Points on a hilly landscape, in no order, each with its height.
From any point a ball rolls to the lowest of the 5 points nearest to it. It stops when none of these is lower. Distance is the straight distance between rows; heights are no part of it.
<403>: [  7  32   4 -15  -7 -13  -8  35   0  25  21 -63  16  53  -2  15 -26   0
  -9  20  23 -14   6 -12 -12   0]  h=1.39
<428>: [  8  -8 -18  23   5  10   2 -21   5 -15 -28  55  -8 -25   8  -8  16 -13
  32 -12  -7  16  -6   1  27 -16]  h=1.40
<646>: [ -1  18 -17 -16   4 -14  -9  33 -23   2   4 -18   2  32  10   9  14  18
 -20  12  15 -16   1   4  -3  11]  h=3.85
<989>: [  4 -15  50 -37  21   5  -8 -25  -7   6 -28 -16   1  -3 -17 -33 -49   1
 -28   2   4  -9  42  14  18 -20]  h=3.15
<249>: [-11 -16   9  24   1  12   3 -17  18   1   4   9   3 -42  -7  -6  -2 -10
  15 -11   0  12  -7   6  -2  -7]  h=4.39
<75>: [  8  13  22 -10   0  -9  -4   3  11  11  20 -29   9   8  -3   6  -7   1
  -6  12  12  -6   0  -5 -10   0]  h=2.95
<409>: [ -2  -9  40  -2   0   1   2 -15  12  11  13 -12   7 -26 -13 -16 -15  -4
  -4   0  11  -7   5   2  -2  -3]  h=0.95
<717>: [ -1  -7 -20  13  -2   5   4  -9  -1  -6   3  21  -8 -19   1  14  13  -7
  12   2   0   7  -8   0  -2   1]  h=4.28
<623>: [ -5  -8 -35  29  -5   6  14  -3  -2  -9  -2  47 -14 -17   1  16  15 -10
  22  -2 -17  24 -15  -2  -3  -9]  h=2.68
<847>: [ -7  17 -45  24 -20 -12  22  21   4  -6  26  17 -17  29   9  38  20   1
  17   3 -37  28 -26 -16 -33   7]  h=0.85
<201>: [  3  -5 -27  -3   3   3  -7   7 -19  -8 -18  21  -9  11  14   2  21   6
  -6   3   7  -6   2   1  20   9]  h=5.57
<367>: [  4   2  31 -31  14  -4  -5   0 -14   8  -5 -17   2  12  -7 -17 -31   6
 -27  17   6 -24  27  12   6  -7]  h=1.91
<343>: [  7   4  10 -12   3  -7  -2   3  -6   2   6  -7   1   2   1   3   1   4
 -12  14  14 -18   7   2   1   3]  h=5.90
<505>: [  4 -11  47 -14   5   2   1 -17   2  13  -2 -13   3 -13 -16 -23 -28   3
 -13   6  11 -14  23   6   4  -7]  h=2.56
<851>: [  0   6  -5 -30  13   3  -7   7 -28  -6 -34  11   0  26  11 -25  12   5
 -31  -4  -3 -24  19   1  27   1]  h=2.81
<136>: [  0 -12  -3  12   0  10   4 -16   5  -4  -2  17  -5 -29  -1   2   6  -9
  11   1   5   2  -2   3   5  -3]  h=6.40
<735>: [-12   8 -32 -13  11 -12  -8  37 -43  -1  -9  -7  -1  38  16   1  27  20
 -25   5  12 -18   6   1   6  12]  h=3.98
<857>: [  4  12  21 -26   8  -9  -6  14 -15   7   4 -22   4  18  -2  -9 -18   9
 -28  20  11 -26  20   9   0   0]  h=1.74
<487>: [  5   4  -2 -34  17   4  -7   0 -21 -11 -41  29   3  16  15 -32  15   2
 -27 -12  -7 -18  20   7  35  -2]  h=3.24
<209>: [  7  11  37 -19   4 -10  -3   1   4  15  14 -29   8   8  -7  -9 -22   5
 -16  16  14 -13  14   3  -8  -3]  h=1.55
<912>: [-12 -10  14  32 -10   6   5  -5  40   0  18 -23  11 -27  -6   4  -9  -4
  18 -22 -13  29 -24   0 -24   3]  h=5.27
<474>: [-13 -25  14  38  -1  22  -2 -21  24  -2   1  16   6 -60 -11 -22 -12 -13
  20 -22  -5  17 -13  11   7 -10]  h=3.14
<481>: [ -9  23 -26 -18   9 -21  -7  49 -38   6   1 -27   6  51  15   4  21  22
 -24  10  19 -16   5   6  -5  11]  h=4.91
<843>: [  3   5   5 -47  23   0  -8   0 -27 -10 -44  36   9  13  14 -40  15   2
 -37 -17 -11 -14  23  12  38  -7]  h=4.00
<921>: [  9  -9   1  18   5  10  -2 -28  10 -15 -30  49   0 -34   8 -22  10 -14
  27 -16   0   7   0   3  29 -12]  h=1.10
<552>: [  6  31  -9 -15  -5 -16 -11  33  -7  11  16 -44  10  47   4  20  -2   8
  -8  12  18  -8  -6  -8 -12   4]  h=1.93
<694>: [ -1  10  -3   4 -10  -5   1   0  17   2  23 -24   7   5  -3  26   2  -3
  12   0  -3  12 -14 -13 -23   3]  h=5.89
<476>: [ -5   3 -20  18 -11  -5  12  -1  12  -3  20   9  -5  -5   0  27  11  -4
  20  -4 -19  25 -19  -5 -27   2]  h=3.63
<345>: [-12 -24  28  30  -3  19  -1 -18  28   1   6   3   9 -59 -15 -27 -15 -10
  11 -20  -2  10 -14  11   8  -7]  h=3.67
<808>: [  8  -5  -5   1   1   9  -2 -10  -5  -8 -13  19  -8  -9   3  -2   8  -3
   1   5   8  -9   5   1  17   2]  h=7.89
<472>: [ -4   3 -36  14 -10  -6  12   9  -1  -8  17  29 -14   1   2  28  19   0
  15   3 -15  24 -19  -2 -17   2]  h=1.92
<515>: [  6  10  -5 -11   0  -8  -7  10  -4   1  13 -10   0  10   3  13  10   2
  -6  13  12  -8  -3   0  -6   6]  h=7.28
<467>: [-14  -9   7  32 -15   3   9  -1  38   4  19 -34   9 -12  -6  14 -14  -1
  25 -18 -17  28 -22 -10 -31   6]  h=5.95
<675>: [  5  -7 -27   3   0   8  -2  -6  -9 -13 -19  33 -13  -2  10   3  18  -2
   8   1   6   1  -1  -2  21   2]  h=6.34
<106>: [ -7 -26  33  23  -3  21   1 -24  23   3  -4   6   7 -57 -19 -37 -17 -12
   9 -21   5   3  -4   8  14  -8]  h=4.69
<810>: [  6   2  14 -37  15   2  -7  -2 -23  -6 -38   8   1  19   2 -30 -10   3
 -35  -6  -7 -23  26   5  31  -7]  h=2.22
<408>: [ 15  -3  13 -20  10   8  -1 -19  -9 -10 -34  30   1  -1  10 -30   5  -6
 -11  -9  -3 -15  19   6  32  -5]  h=4.71
<495>: [  4 -19  47  -8   6  11   3 -29   4   8 -16   2  -1 -26 -18 -36 -26  -3
  -7  -7   9 -10  24   7  13 -12]  h=4.08
<647>: [  3   2 -15 -14   9   5  -7   7 -21  -9 -31  18  -4  20  14 -13  19   5
 -18  -3   4 -17  10   1  29   7]  h=4.07
<202>: [  5   0  19 -35  12   3  -8  -4 -21   1 -26  -4  -3  17  -5 -23 -23   2
 -33   5  -1 -25  30   7  22  -8]  h=2.04
<492>: [ -3 -12  14  11   1   8   1 -18  10   2   4   4   1 -34  -6  -8  -1  -9
   6  -4   8   0  -1   3   3  -4]  h=6.77
<982>: [ -6   4 -24  29 -18  -7  20   6  19  -3  22  -5  -8  14   1  35   3  -1
  25  -3 -32  29 -22 -17 -36   5]  h=2.07
<324>: [ 12  -9  21 -19   8   6   0 -17  -9  -3 -26  11  -2  -2  -1 -23 -11  -3
 -14   1   2 -22  22   3  23  -4]  h=3.29
<968>: [  8  -9  10   3   1   9   2 -19   0  -3 -16  18  -4 -20  -1 -12   3  -8
   3   0   9 -10   9   0  18  -1]  h=6.64
<953>: [  2  22 -28  -8 -10 -14  -7  27  -6   1  20 -19  -1  35   5  31  14  10
   3   6   6   6 -19  -9 -17  10]  h=4.52
<971>: [  2   8  10   1  -5  -8  -4  -4  18   6  21 -27   7  -1  -3  13  -3  -4
   6   1   3   3  -9  -9 -17   0]  h=1.52
<204>: [  3  -2  43 -14   4  -2   1 -10   7  11  11 -17   5 -12 -13 -15 -22   0
 -11  10  13 -11  13   6  -2  -5]  h=2.26
<914>: [  3  28   7 -25   6 -20  -7  35 -14  12   9 -37  11  41   6   1 -12  11
 -25  20  15 -22  11   3  -4   3]  h=1.38
<777>: [-14 -10  -1  40 -17   3  14   3  37   3  21 -35   4  -2  -8  23 -17   3
  30 -13 -25  28 -23 -15 -40   8]  h=5.58
<731>: [ -4  14 -44   9 -17 -14  12  18   0  -4  25  13 -11  23   4  35  22   5
  12   5 -22  23 -25 -11 -24  11]  h=1.16
<482>: [  1  15 -33  -3 -12 -13   1  17  -3  -4  22  -2  -4  22   4  31  17   7
   7   6  -6  17 -19  -6 -19   7]  h=2.85
<35>: [  7  21   3 -16  -1 -14 -10  20  -5   8  16 -27   7  26   4  14   0   8
 -11  16  15 -13  -1   0  -7   4]  h=3.19
<527>: [-13  -7  -9  31 -21   4  12   6  26   9  31 -48   3  10  -7  31 -19   2
  29   0 -19  21 -19 -24 -44  13]  h=6.37
<465>: [  1  10 -40  -6  -6 -14  -2  27 -16  -2  15   6 -11  23   7  23  24  14
  -1   8   4   7 -15  -1 -10  12]  h=4.67
<404>: [ -2  -5 -39  16  -6   4   7   1  -6  -9   3  40 -15  -4   2  21  18  -2
  16   3  -8  18 -14  -1  -1   0]  h=2.44
<578>: [  5  -5  36 -26  12   2  -3  -9 -12   8 -11  -9  -2   4  -7 -22 -27   2
 -24  12   6 -23  30   8  10  -7]  h=2.02
<15>: [ -5  15 -49  -6 -10 -17   1  37 -20  -2  17   8 -12  35   6  27  32  17
   1   6  -2  13 -19  -5 -13  15]  h=5.29
<395>: [  9 -15  45 -24  11   9  -1 -28  -3   6 -26  -4  -1  -8 -16 -33 -33  -1
 -18  -3   5 -14  33   8  19 -14]  h=2.72
<292>: [ 13  -7  14   0   5  11   1 -27   2 -10 -31  32  -2 -17   6 -26   5 -11
   7 -12   4  -9  13   2  29  -6]  h=1.07
<381>: [ -9  21 -41 -14   2 -22  -6  48 -35   3   8 -15   0  47  13  16  33  24
 -12   5  16  -4  -5   0 -10  17]  h=5.44
<355>: [ -6 -25  15  34   0  22  -2 -26  20  -1 -12  24   4 -56 -11 -31  -7 -15
  25 -25  -2  12  -7   6  21 -15]  h=2.57
<188>: [-12 -11   3  30  -2   5   5 -10  28  -1  16  -2   6 -37  -4   5  -2  -7
  19 -15 -12  26 -18   6 -19   0]  h=4.55
<854>: [-10  -7 -12  31  -8  -1  14  -5  20  -3  17  10  -1 -20  -3  19   3  -5
  23 -15 -22  31 -20   0 -27  -1]  h=3.48
<384>: [ 11  -5  30 -37  15   8  -6 -21 -14  -2 -35   6  -1   7  -5 -33 -22  -2
 -28  -5  -4 -17  31   8  28 -13]  h=2.21
<134>: [  3  -7  19   1   2   6   1 -14   3   3   4   0   0 -19  -5  -7  -5  -5
  -3   5  12 -11   7   3   5   0]  h=6.25
<47>: [ -2  11 -22   9 -14 -11   8   7  10  -2  22  -7  -2  14   0  32   8  -2
  17  -1 -15  23 -18 -13 -27   6]  h=4.01
<55>: [  2   3 -25  -7   2  -2  -7  15 -21  -5  -5   6  -8  14  10  10  17   9
 -10  11  11 -10   1   3   9  12]  h=6.49
<831>: [ -2  14 -19   6 -16  -8   3  11  10   1  26 -26   0  23   0  36  -1   0
  16   3  -9  16 -21 -18 -28   6]  h=5.19
<398>: [  4 -19  51 -16   8   7   1 -26   1  10 -13  -8   0 -19 -20 -34 -35   0
 -14   1  10 -12  27   9  10 -12]  h=3.13
<167>: [  2  -4   1   5   0   3   1 -11   4  -1   9   5   0 -19  -3   9   7  -7
   7   5   7   3  -5   2  -3   2]  h=7.98
<78>: [  1   8 -23   0  -8 -10   1  10   2  -3  19   1  -2  10   3  26  16   2
   8   4  -1  15 -16  -4 -16   6]  h=5.28
<319>: [  9  26  27 -24   1 -17  -6  20   0  18  16 -46  12  34  -2  -1 -28   4
 -19  21  16 -18  16  -1  -8  -2]  h=0.93
<419>: [-11  -3   6  18 -13   1   2  -4  32   6  24 -41  10  -2  -5  18 -13  -5
  20 -10 -11  19 -18 -16 -30   4]  h=6.55
<537>: [  7  -3   0  -9   4   5  -3  -4 -11  -2 -10   8  -6   0   5  -5   6   1
 -11   9   9 -20  10   3  14   4]  h=6.07
<676>: [ -6   4  -7  14 -16   3   2   8  17  13  34 -55  11  22  -5  33 -19  -2
  16   4  -5  10 -17 -28 -36   6]  h=5.97
<8>: [  7  -4   8 -17   6   7  -4  -5 -14  -2 -24  10  -4  10   5 -15  -2   1
 -18   3   3 -25  19   4  23   0]  h=3.45
<159>: [  4   5  -5 -14   5  -3  -7  12 -17   0  -3  -4  -3  13   9   4   9   7
 -17  14  12 -19   6   2   7  10]  h=5.03
<246>: [  2 -16  15  15   1  16   1 -27  12  -3 -17  20   0 -36  -5 -22  -2 -12
  15 -12   4  -3   4   1  21  -7]  h=5.13
<936>: [ -7  12  -7 -23  13  -8  -8  28 -35   4 -13 -13   4  32   8  -9   2  13
 -35  14   7 -29  18   6  11   5]  h=2.80
<447>: [ -4 -18  -5  31   1  17   1 -23  11  -6 -14  31  -4 -42  -4 -10   5 -16
  28 -15  -5  13  -9   2  15 -13]  h=1.65
<631>: [  4 -12 -10  35   9  11  -2 -26  10 -15 -29  63  -2 -38   4 -17  13 -16
  42 -19 -15  24 -10   4  27 -23]  h=1.41
<353>: [ -4   5 -18 -15  10  -3 -10  21 -33  -4 -19  -2  -4  28  13  -7  16  13
 -25   6   8 -24  11   3  17   9]  h=3.61
<88>: [  1   3 -34   1  -7  -5   0   8  -9  -7  11  16 -10   6   5  25  21   5
   3   8   2   9 -13   0  -6   8]  h=4.33
<424>: [ 14  -4   0   2  11   6  -1 -24   1 -20 -36  57   1 -18  21 -27  17  -9
  15 -15  -2   1   6  10  35  -9]  h=1.53
<761>: [  2   4  -6   3  -5  -3   0   1   5  -1  15  -1   0  -7   1  21   9  -4
   6   5   3   6 -11  -1 -13   4]  h=8.48
<558>: [-11  -6   3  26 -10   2   7  -4  33   0  21 -22   8 -14  -5  16  -5  -4
  22 -15 -18  29 -22  -6 -29   4]  h=5.54
<37>: [ -9  -2 -10  31 -15  -3  18  -2  27   0  20 -11  -1  -3  -1  24  -2  -3
  28 -13 -27  31 -22 -11 -38   4]  h=3.86
<698>: [  1  14   1 -19   5 -11  -8  24 -21   6   3 -19   3  27   7   1   1  12
 -26  19  12 -24  10   6   2   7]  h=2.20
<846>: [ -3 -20  38   8   2  14   1 -22  17   6   0   0   5 -42 -19 -29 -17  -7
   2  -7  10  -6   5   6   6  -7]  h=0.52
<225>: [ -8  -8 -24  31  -6   3  14  -4   8  -7  13  28  -7 -20  -2  20  10  -8
  22  -5 -22  30 -17   2 -19  -3]  h=2.71

Call two points neighbours if one is among the 5 nearest of the other. Go from one point of each pair to the other, from neighbour to neighbour, staying as low as possible. Name the highest point that can't be avoided.
<846>, <971> => <75>
<319>, <846> => <204>
<846>, <292> => <345>

For each start below, name the point where the ball stops.
<188> => <847>
<395> => <319>
<136> => <847>
<537> => <319>
<167> => <847>
<675> => <847>

Write out the way that a ball takes from each point below.
<912> => <188>, <854>, <225>, <472>, <731>, <847>
<201> => <647>, <851>, <810>, <202>, <367>, <209>, <319>
<419> => <558>, <37>, <982>, <847>
